Each row is a point on a tangle of strands that fork, close into loops and nearly touch. The rows are in no order.
In the rows, zero is written as 128.
Two points are linked if the straight distance between their rows is under 132. Some points are linked to none.
k756: [ 90  70 156 155 191 131 163 133  75 128 143 109 144 146 153 126  84 140
 144 194 138 164 167]
k25: [195 155 137 146 107  81  86 103 103 153 134 139 148 168 137 119  96 125
 160  87 105 114 148]
k793: [117 191 112 110 133  74 135 186 132 155 156 101 179 172 149 143  88 113
 134 129 133  86 150]
k257: [163  99 121 108  66  90 174 121 130 141 143  98 126 196 164 177  79 120
 128 103 135 136 111]
k56: [100  95 157 114 196  88 103 112  71 117  99 149  63  82 114  89 170 134
 115  94 122 124 142]
k491: [166 107 114 114 108 135 145 142 133 148 161 111 109 201 166 174  94  92
 130 153 121  85 116]
k279: [102  87 134 117 108 163 133  58 146 127 137 136 166  99 112 113 171  80
 152 152  80 116 119]
k787: [122 147 161 128  94 173 114 150 124 149 143 182 151 172 121 168 133 139
 152 104 171  80 156]
k544: [173 121 117 115 104 156 111 151 144 115 131 132 118  87 131 159 131  92
 136 178 126  56 157]
k992: [119 131 113 122 137 144 113 117 148  81  65 123  96  74  96  84 136 161
 133 145 154 188 124]
k665: [131 111 100 109 161 109 118 157 125 100 136 136 148 158 172 141 111 115
 109 105 168 129 122]
k987: [ 84  87 184 110 174 135 119 131  69 110 126 124 124 119 117 123  92 168
 128 182 104 172 168]
k835: [154 183 135  97 105 104  83 147 127  86 101 188 140 125 128 111 125 157
  99 104 135 165 138]
k261: [121 131  88 111 159  89 112 146  70 100 107 123 139 194 124  65  94 161
 123 171 153 152  98]
k445: [ 81 124  72 148 226  84 139 147  80 137 147 131 120 144 133  84 101 126
 159 111 128 135 140]
k57: [100  91 179  98 168 104 116 153 145 101 128 141  53  55 151  88 167 134
 145  82 105 132 149]
k741: [ 91 147  69  71 128  91 134 147 142 123 120 140 132 106  84 161 106 138
  94  87 134 158 139]
k41: [117 155 144 141 178 139 129 131  96  97 189 152 145  96 172 137 104  84
  77 139 112 128 146]
k629: [108  85 141 104 139 171 158 146 159 124 161 154 108 194 127 153 170 112
 126  94 120  93 116]
k825: [148  98 133 140 153 114  77 126 115 114 126 107 117 166 109 101 119 147
 113 133  65 157 101]
k712: [143 135 184 137 158 160  96  95 121 109 141 194 151 160 145  98 123  97
 153  97 122 118 112]
k950: [165  78 122 127 136 132  80 117 100  84 136  93 130 176 116 114 116 140
 159 175 110 143 138]
k863: [104 128  99  92 147 137 141  87 118 128 133 121 154 136 141 143 191  54
 125 127 103 132 122]
k576: [133 164 161 132  74 138 109 143 111 155 127  73 140 134  68 155 190 133
 140 118 104 122 146]
k812: [107  77 146 167 164 139 174 127  73 108 137 139 108 114 140 140 126 153
  82 125 165 144  60]
k564: [131 141 149 123 149 153  99 131 158 170 150  79 107 117 146 151 154 153
  96 174 100 119 127]
k425: [154 128  70  99  58  85 134 126 145 111 111 139 106 105 103 137  87 153
 110  81 144 168 137]
k764: [100 169 126 137 192 123 110 154 110  97 146 131 125 156 146 102 129  90
 176 161 148  84 163]
k85: [ 99 151 144 150 134 153 117 148 149 108 122 132 120  81 104 108 142 146
 133  73  91 142 113]
k263: [135 118 135 110 116 142 105 112  90 142 135 144 116 110 111 111 169 136
  80 120 104  99  70]
k34: [ 96  63 194 196 144 184 156 150 137 119 163 147 127 114 109 116 160 148
 142 113 119 136 157]
k959: [146 145 113 132 126 114  92 115 137 128 136 147 128 102  91 129 171 123
 141 169 135  61 149]
k446: [164 145 122 114  61 149 109 154 125 116  70 163 106 125 105 122 122 163
  86  89 135 178 155]
k126: [114  84 151 116 155 137 119 131 143 116 149 160  79  81 179  72 127 143
 101  68 103  98 108]
k4: [133 150  97  92 102 127 116 102 174  88  74 119 135  77 133 133 142 117
 159 143 114 162 135]
k82: [132  96  95 151 134 161 119 131 112 141 151 156 147 107 110 100 132 183
 142 107 174 136 146]
k528: [108  98 142 109 166 162  94 174 142 186 138  71 104  63 164 116 143 127
 105 135  87 102 128]
k249: [122  56 135 142 140 163 140  93 184 155 138 165 111 136 121 116 183 134
 144  86 106  84  96]
k238: [119 116  63  96 122 112 130 122 115 135 128 147 196 109 142 147 118  75
 165 112 167 142 184]
k999: [118 113  78 104 146 128 119 112  79 149 113 162 176 185 139  88  76 118
 137 163 136 111  89]
k636: [ 77 187  70  80 104 119 148 110 121 142 112 106 139 184 129 133 138 149
 160 136 175 155 132]
k469: [168 128 130 147 141 109 100  95 159 136 145 180 168 146 147 124 104  77
 154 105  90 129 155]
k119: [ 83 143 105 118  99 109 134 140 139  46 138  94 122 139  73 136 126 109
 146 139 113 177 130]
k304: [ 94 169 110 116 132 113 148 123 115 146 184 176  97 114 100 102  94 185
  94 131 151 129 154]
k809: [121 106 142 132 220 118 113  85 100 137 123 125  73 142 103  98 193 126
 123 128 121 113 105]
k158: [147  81 141 143 131 152 104 149 108 110 119 122 183 190 133 143 123  96
 179 155 117 144 165]
k648: [160 141 132 143 190 128 136 141 108 109 159 156 176  61 174 142 146  91
 105  96 132 159 132]
k538: [143  87 137 184 151 157 110 154 100 127 151 158 133  87 133 104 146 146
 129 113 123 105 174]
k522: [145  67 148 152 172 103 101 113 169 138 179 132  93 168 109 126 115 163
 127 100  83 148 140]
k575: [ 74 131 129 134 152 150 157 102 113 153 176 135 144 129 155 138 140 108
 111 131 127 146 123]
k246: [119 135 116 101 200  86 118 127 109 138 150 167 162 148 150  79 111 131
  89 216 158  83 151]
k302: [150 152 114 110  53 148 155 100 165 185  61 106 136 136 132 153 123 158
 130 163 160 161 122]
k168: [ 99  96 165 113  55 191 125 101 156 117 131 148 144 103 107 123 165 134
 131 134 118 139 101]
k365: [127 178 140 127  91  92 134 148 146 140 132 132 166 172 141 142  68 136
 140 178 162  95 104]
k400: [ 66 187 165  96 129 125 137 155 139 109 144 136 168 148 145 139  90 155
 117 180 132 146  95]
k993: [165 142  98 132 106 111 159  84 135 166  84  95 147 155 129 178 162  93
 145 115 148 124  71]
k915: [ 97  59 169 169 144 165 179 141 119 103 152 126 118 114 104  96 122 171
 101  98 122 171 113]
k808: [189 168 175 121  97  72 104 103 142 169 128  94 117 126 145 179 162 110
 111 116  93 120 155]
k759: [109 110 139 115 208  95 134 121 135 124  91 163  99 113  87 140 105 154
 118 140 102 146 103]
k147: [ 90 129  90 142 168  81 163 136  92  95 124 125 107 147  98  96  88 157
 110 184 168 135  76]
k556: [106  95 139 125 178 130 108  96 130 156 142  75  63 122 106 102 174 171
 107 163 121 139 147]
k360: [ 87  68 160 109 173 152 106 179 153 175 110 100 124  65 160  96 128  75
 113  82  68 119 131]
k990: [126 195 147 100 142  91  93 134 151  96  73 170 142 141 127 123  85 122
 121 126 105 133 125]
k381: [ 87 178 120 112 106 145 161  96 165 121 159  94 106 169 119 147 164 143
 170 120 150 142 126]
k569: [174  98 140  73  72 102 134 113 138 103 140 171 144 155 171 162  81 107
 122  90 107 130 120]
k918: [ 92 140 145 123  69 180 151  94 161 124 113 106 115 135 107 123 179 155
 131 110 145 168 138]
k112: [102  80 105 131 190 149 106 167 108 130  81 110 124  94 142 123 120  80
 136  73  81 116  84]
k176: [103 185 132 140  50 125 152 138 117 110 137  83 117 134  79 139 117 117
 135 113  92 146 147]
k516: [105  88 126 176 199  96 183 129  60  98 110 149 119 128 107 131 108 142
 128 163 163 111  62]
k273: [122 175 103 131 153 121 131 158 139 142 144 176 180 131 158 116  75 132
 124 202 162  57 125]
k198: [124 125 140 128  91 174 156 128 163 165 130  92 105 110 194 163 122 169
  97  86 114 159  77]
k192: [112 153 119 162 164 149 152 141 123 109 134 133 142 137 120 142  91  88
 145 148 100  89  69]
k747: [171 173 116 169 139 117  85 128 105 134 116 107 151 146 131 105  95 140
 139 119  90 141  90]
k27: [142 160 104 146 113 123 114  99 149 103 138 141  72 115  62  80 197 177
  78 109 144 174 144]
k800: [154 115 145 121  22 151 118 149  94 147 106 131  98 128 116 145  60 135
 142  80 104  96 137]
k646: [143 188 117 127 143 104 127 100 169  90 117 138 126 120 138 150 166 107
 137 173 161  92  98]
k625: [128  71 107 110 129 170 154 106 134 133 155  93  90 185 159 147 154 124
 102 155 132  91 101]
k686: [172 128 141 135  60 157 130 140 211 145  75 128 130 124 137 156 106 158
 170 139 131 152 144]
k23: [107 122 110  91 143  82 127 120 111 128 159 209 140 119 117 101  93 157
  89 168 148 109 152]
k840: [156 131 149 106 115 149  98  83  86  99 143 175 128 140 134  91 145  93
 122 102  86  84  97]
k377: [144 179 129 125 124  85 167 101 168 145 124  95 185 144 157 162 170  85
 128 153 158 104  90]
k442: [146 167 143 147 106 169 129 183 154 124 155 153 111 140 139 161 120 162
 110  82 162 111 133]
k461: [127 179 101 116  67 135 173 101 108 169  86  77 118 141 114 148 118 124
 171 133 198 167 137]
k131: [173 156 141 122  72  49  92 108 160 172 110 122 155 162 105 156 108 109
 146 116 105 125 155]
k920: [105 124 112 156 209 115 184 100  73 155 152 177  62  84 147 103 137  90
 135 101 139  85 144]
k314: [149 195 119 116  77  77 117 101 157  90 114  93 151  85 113 137 129 113
 144 181 119 179 171]
k889: [161  97  98 128 100 178  90 132  91 147  95 123 136 135 115 140 158 164
 142 122 161 128 142]
k654: [157 112 133 137  64 136 126 135 104 192 120 135 174 153 120 167 136 140
 141 121 194 120 155]
k55: [140 103 127 131 105 147 159 132 154 135 152 156 110 104 104 140 146 177
  47 141 131 116  87]
k972: [154 141 102 118  91 147 126 102  88 171 121 124 185 106 140 149 154  77
 161 115 172  85 165]
k877: [134 124 173  78 113  77 132 128 162  70 114 159 170 154 135 147  83 112
 102 143 112 155 134]
k121: [187 111 169 160  99 163 104 133 116 111 124 102 154 179 170 146 154  61
 180 120 112 104 141]
k384: [122 134 118 104  78 173 157 111 135 178 103 104 150  83 135 180 105 143
 106 138 116 152 100]
k598: [179  69 138 105  71  98 120  96 129 136 101  64  98 138 166 129 164 112
 141  68 118 140  76]
k773: [ 92  97 102 170 181 144 181 106  85 139 141 127 173  77 134 124 149  62
 116 150 152 138 128]
k494: [187 178 135 165  65 146 150 157 154  81 114 100 123 144 107 122 109 127
  80 170 160 183 130]
k299: [127 116 157 172  86 178 129 146 146  99 142 104 146 113 151 132 130  73
 184  97 107 110 132]
k603: [137  85 119 127  70 160 123 173 179 121 123 108  85 103 119 129 146 143
 165  90 170  74 118]
k673: [104 121 173 156 176 145 127  94 144 147 121  98  64  65 143  73 140 194
 138 153 109 156 138]
k149: [139 142 117 186 144 152 154 144 152 128 145  83 158 104 137 140 106  78
 167 103  69 104  92]
k426: [172 105 146  97  93 106 103 106 170 124 109 103 110 111 168 146 177 105
 123  86  80 129 137]
k292: [119 224 107 142  61 112 139 166 104 154  98 108 130 129  99 129  59 137
 139 144 123 135 151]
k674: [ 90  94 128 111 153 137 144 140 113  92 112 104  80  74 102 124 120 176
 130 189 143 185 154]
k240: [130 186 109 101  76  71  94 124 115 154  90  96 155 135 112 149 106 127
 148 155 121 139 168]
k323: [101  92 164 169 172 150 136 154 168 159 101 109  38  88 136  97 136 194
 136 130 136 119  97]
k13: [102 129 128 158 223  99 140 120  91 130 159 159  98 146 141  92 116  96
 138 137 124 103 177]
k823: [104  86  84 150 191 158 137 137 100 157  91 152 164 101 100 122 132  76
 119  96 134 124 115]
k32: [160 134 116 167 113 124 124 139 144 106 168 116  90 120  85 129 151 178
  46 117 125 141 124]
k887: [178 111 121 155  95 106 114 115 117 152  86  51 119 138 130 147 163  94
 157  87 148 129 106]
k335: [102 176 112 140 169  84 114 164 134 123 146 104 173 173 105 125 138 113
 132 164 142 121 174]
k739: [168 162 101 141 130 119 127 191 179 127 144 166 138 103 122 152 116 145
 129 104 167  89 155]
k401: [100 169 141 113 106 134 155 146 148 101 162 148 128 148 129 114 106 185
  71 171 153 161 158]

A tip is a point with one link. Name the tips that can be reached along the links from each point below, in the order of the rows.
k147 -> k238, k999, k739
k41 -> k126, k648, k198, k686, k323
k625 -> k741, k249
k304 -> k445, k920

A piece is two or more points that can be reached from each other along the links. Count, over all rows, the pieces, the separate loops (a circle has one, a figure eight two, a Y none), the forks (points with three links) and the tips (points with one).
pieces -> 5
loops -> 1
forks -> 11
tips -> 19
